Each row is a point on a tangle of strands that fork, close into loops and nearly touch. The rows are in no order.
Points whose rows are less than 53 apart are linked; no others are. Some points are linked to none.
j257: [  7  -6   7  11  -5 -23   5  19  -9 -12   1 -30   9   9 -29  -1   0  22
  13  -7]
j681: [ 10 -19   5 -22  29  26   9   5  12  13  10 -19   2  14  -4 -34   3  -4
  -7  16]
j50: [ 15  -3  19 -13   9  32  -9 -19 -18  -1  20  16  17  28 -47 -30   3  -4
 -20 -20]
j173: [ 22 -22  20  11   1  10  16  14 -10  -1  30  18   8  -1 -31 -16  -7  32
  -1 -25]
j671: [  0  21 -24  -2  -5 -15 -29   9   8 -26 -33 -30 -23  16   9  11  -8 -11
  12  18]
j864: [ -5   3   9 -17  12   2  -4 -18  -3   8   4  -7   9  17 -32 -32   7   2
  -7  18]
j125: [ 18 -20 -16  -4  34  11  -3 -10 -13   6  14   4  16  15  -8 -36  14 -23
 -24   4]
j752: [-10   5   3  -9  -4  15 -11  19  -3   4  -8 -14  -9 -16  27  11  -1 -15
   8  -4]
j643: [ -4  18 -21   1 -22 -31  -4 -27  -4  12 -11   1 -11  -8  18  -1  -4  -8
   5   4]
j223: [-14  -2  14 -16   7  19   2  -7  -2  17  10  34  15 -11  15  20  -9  -2
   2  -1]
j880: [ 16 -19 -21  -2  31  16  -5   9  -7  13  10   3  -4 -10  38 -10   2 -37
 -14  -8]
j187: [ -6 -22  16  12  16  -6   5 -26   6  13  22  16 -14 -24   4  -9  14  -8
 -27  -5]
j161: [ 28  -2 -15 -16  28  36  -8  -5 -19  -1   8 -12  30  29 -38 -50  23 -23
 -32   3]
j60: [ -9  13  -8  24 -32 -33 -11  14  -3 -26 -12  -3  -4  -7  15  25  -3  -3
  11  -5]
j204: [ 10  22 -33 -13 -32  11  -1   5  -4   7 -14  -2 -10 -18  31  10 -15 -14
  33 -15]
j42: [  2   8  12 -16  -6   4  -2 -12  -2  -8   7 -10  13  24 -50 -30  -4  11
   4   5]
j610: [ -5   2   6   8  -5  -6  10 -24   3  21   0  18 -16 -16  16  24  -5   5
  -5 -17]
j285: [  1  -2 -10   1  35  23 -26  -4 -29  21  -8  15   5   5  15  -8  18 -32
 -34   3]
j408: [-32  20  16   8 -21  -7  10 -12  22 -12 -14  19  13  -1   6  46  -6  -3
   9   1]
j969: [ 11 -11 -16 -12   9  -7 -18  14  -4 -20  -7 -49 -14   1 -26 -16   7  10
   6   9]
j873: [ -8   4   3  -5   2  -8 -25  15  -8  -6 -10 -15  -5  -1   7   4  -2  -6
   3   5]
j144: [-12  -3  14  10   8 -20  -8 -42  -9  13  -2  21  -5 -19   5  31   5  -5
 -13 -19]
j557: [ 10 -10  -2   9  -3 -19   9   1 -14  10   6  19   6   8 -12   8 -15  28
   9 -14]
j664: [ 20 -22 -20 -24  20   8   4  11   6  -4  13 -28   2  -2 -13 -35  13   2
   1  19]
j5: [ 13 -24 -24  -8  41  15   8   2   3  -7  18   9  27   2  12 -41  14 -35
 -32  14]
j773: [  7  -6 -21  -7  34  37 -15  11 -13  10  -3  16   4  -3  37 -15  15 -44
 -30   2]
j956: [ -7 -15  15   3  21  16  -7 -26   6  11  14  24 -15 -26  24   0  15 -19
 -28  -4]
j297: [ 12 -29  15   8  18  21  38  13  20  20  21  -1 -11  -6  15 -14   0  17
 -11  -7]
j98: [ -4  -5  17  -4   3  17  12  -7  19  14   8  25 -24  -6  11  -2  -7  21
  -1  11]
j507: [ 24  -6  -2  -1 -13  -7   4  19 -11 -24   3 -33  10  14 -50 -14   1  31
  18 -13]
j553: [  2   5 -16  -4   6 -14 -35  12  -3 -17 -17 -37 -18  -2  -3  -3   4  -6
   7  14]
j749: [-20  25  -4  14 -26 -16  11   4  30 -24 -27 -10   6  22  15  39  -9 -24
  17   1]
j111: [ -4  -2  13  27 -13 -39  16  10 -14 -11  -2 -26  12   3 -16  13   8  16
   4 -14]
j965: [ 23 -28  13   4   9   8  12  -5  -2   3  33  20   0   5 -29 -31  -3  11
 -10 -15]
j58: [-22  13  14  -9   0  -9   5 -12   2   8 -13   1  21  25 -15  19 -14   2
  11   5]
j489: [ 28 -19 -10 -18  20  23  -1 -11  -8  -7  17  -4  16  20 -32 -57  12 -14
 -18   3]
j729: [-16  30  -4  -3  -8 -12 -10 -39  -1  19 -25  14 -10  10  13  12  -8 -16
   0   4]
j556: [-13   8   3   7 -12  -1 -20  35  25 -39 -15 -18  -4  10  -1  16 -10   6
  20  18]
j25: [-14   2  21  16   2 -20 -11  -2   0  -3  -1 -15 -15  -2  -8  -1   5  -2
  -5  -1]
j105: [  4  30 -18  -1 -53  17   8   7   8  -4 -21   7 -13 -26  25  11 -14 -12
  30 -22]
j460: [-18  14  26  19 -12 -19  21  -8  19 -14 -11  16  14  23 -29  30 -11  26
   5   2]
j493: [-13  26  -6   2 -25   3 -20  18  23 -30 -20   4 -12   7  18  20 -14 -10
  16  17]
j689: [-18   1  18   9  15 -17 -12 -25 -14  10  -4   0  -4   3  -3   9   5 -11
 -14  -6]
j782: [  5 -17  15   8  10  23  33   3  19  23  15  11 -14 -25  33   8   0   2
 -10 -14]
j838: [ -1   2   0  22 -17 -22  22  -3  -3  16   4   3 -11 -24  19  22   3  11
  -3 -14]
j691: [  6  10 -23 -16  -2 -22  -3  -8  -5   8  -9 -18   3  13  -3  -3 -10   9
  18  13]
j79: [ 10   8 -29  -7  -8 -15   8 -18  -4  27  -6 -13 -12  -2  19  -3  -6  -5
   9   3]
j935: [  3  -5   6  27 -12 -34  23   6 -12   7   6  -9   2 -16  -7   7  15  21
  -5 -11]
j620: [ 19 -22 -20 -15   7  -2  -1  15   5 -18   7 -41 -10 -13 -18 -27  15  22
   8  17]
j83: [-28  10  21 -10  -4   5   6 -14   7   6  -5  24  16 -12   7  38  -6   2
   6  -4]
j916: [  4 -23  -2  -4  26  12  13  -9  -2  16  22  33  18 -13  21  10  -3 -14
  -7 -12]
j207: [-23  14  16  23 -17 -16  19  -2  29 -18 -17  20  14  18  -3  54 -11  12
   8   0]
j859: [ -2 -13  27  -5  20   5   3   9 -12   6  14 -11  10  10 -26  -2  -3   5
  -3 -13]
j944: [  2  -6  16  10  -9  26  30   7  15  13  11  22 -15 -40  33  22   3  17
  -6 -18]
j338: [ 17 -27 -20  -7   4  -8  -7  28 -15  -7  22  -1   4 -26  14  -9   5   0
  10   2]
j753: [ 14   0 -18 -15  27  17 -20  -8 -27   0  -5 -29  20  22 -36 -46  30 -18
 -27   9]
j308: [  5  -7  24  -5  22  22  -4 -36  -6   7  15  31   6  18 -41 -17   1   1
 -24 -13]
j228: [ -2  18   1  17 -38  -6  16  21  17  -7 -14  12 -12 -10  17  25 -11  22
  14   2]
j893: [-25  33  -1  -3 -15 -12   0  -7   6  -4 -32 -15  15  21  16  37 -15 -26
  18  -1]
j573: [-17  29 -19 -19 -12  -7  -8  -4 -10   8 -25 -18  17   7  19  25  -7 -24
  23   2]
j337: [ -6   6 -12  17 -29 -39  -5  18   4 -41  -9 -11   9  -1  -2  17   5   6
  18  12]
j240: [ -1 -12 -10  -3 -14 -14  -4  30 -11 -11  12 -11  10 -30  13   4  11   1
  15   5]
j229: [ -6  20 -11 -13  12   0 -11 -22 -13  30 -21   2  -4  20  10  -1  -6 -16
  -6   9]
j348: [ 20   7  12 -22  -5  30 -14  -9 -22 -14  18  -3  20  31 -56 -30   1   3
  -4 -11]
j498: [  0   0 -14   2 -18 -27  -9  20   7 -46  -4 -19   8  -1 -28  -6   7  26
  17  21]
j759: [-12   1  26   8 -12  18  25  -5  28   7   4  28 -17 -28  16  21  -2  27
  -3  -3]
j519: [ -5  28  -1  17 -48  15  13   9  14  -6 -21  19 -18 -24  26  26 -12   2
  19 -21]
j998: [ -4  11  -7  -8  28   7 -24 -16 -26  16 -20 -22  17  26 -19 -25  29 -15
 -26  17]
j299: [ -4  19 -21 -10 -24  -6  -5   9  -5  -3 -18  -1   3  -5  20  24 -17  -8
  29  -5]
j243: [ 12  -9   2   8 -14  11   7  29   8   2   7   6 -29 -21  28   1  -5  22
   7  -1]
j146: [ 14 -19 -25 -10  15   4  -3  13 -10   6  17  -3   7 -16  27  -7   5 -21
   3   3]
j3: [ 14 -24  10  -7  23  15  18  17  11  16  14 -18  -7   6   2 -20  -5   6
  -2  -3]
j645: [  2 -13  18   5  12   2   0 -27   4   9  20  33  -8   5 -28 -15  -6  16
 -14  -5]
j195: [ -9  -1   9   5 -16  -8  -8  32  16 -31  -1 -12  -7  -3 -10  -2  -1  26
  13  21]
j716: [ -7   6  18   7  -6 -18   7  -6  -2  -3  -2  12  10  21 -31  10 -18  25
   8  -3]
j51: [-10  12 -13  -7  -7 -24  -2   3  -3 -10 -19 -15  21  29 -15  19 -14   7
  24  11]
j300: [-13  12  -2 -14  19   8 -17 -16 -10  20 -11  -3   5  17  -6 -19  13 -14
 -16  24]
j897: [ 16 -15   6   7  -2  10  10  14  10   4  17  17 -26  -9   8 -17  -9  39
   3   7]
j41: [  8 -16  -6   7  14 -10   7 -11 -21  21  15  19   9   1   3   5  -7  -1
   1 -12]
j219: [-15  26  -8  13 -45  -5   6  15  38 -30 -16   6 -10   0  16  17 -11   6
  20  20]
j495: [  1  -5   2  -8  -6  22  -6  20   8   4   7   4 -23 -23  38  -6  -2  -5
   4   1]
j891: [ -6  -3   2   5  25  16 -27 -17 -18  14   1  22 -11 -13  22   2  10 -27
 -29  -6]
j435: [ -6 -11  24  18   5 -12   0  -6   9   7  14  -3 -24 -18  -1 -15  11   6
 -20   0]

A tip is a point with one link. Name the tips that can be reached along the links from each point below, in the order of the rows.
j782: j671, j507, j240
j556: j60, j749
j643: j173, j5

A fork is a point with three links, a tip a point with one. Leave the first point through the second and follow the links. Name the first fork or tip that comes.
j229; j729: j716
j25; j689: j507
j105; j519: j60
j495; j243: j553
j864; j42: j173

Name the points in between on the shortest way along the links from the first point to the second, in order.
j965; j489: j645, j308, j50, j348, j42, j864, j300, j998, j753, j161
j864; j58: j300, j229, j729, j643, j79, j691, j51
j219; j893: j228, j519, j105, j204, j299, j573
j610; j98: j144, j689, j25, j873, j752, j495, j243, j897
j935; j773: j838, j610, j144, j689, j25, j435, j187, j956, j891, j285
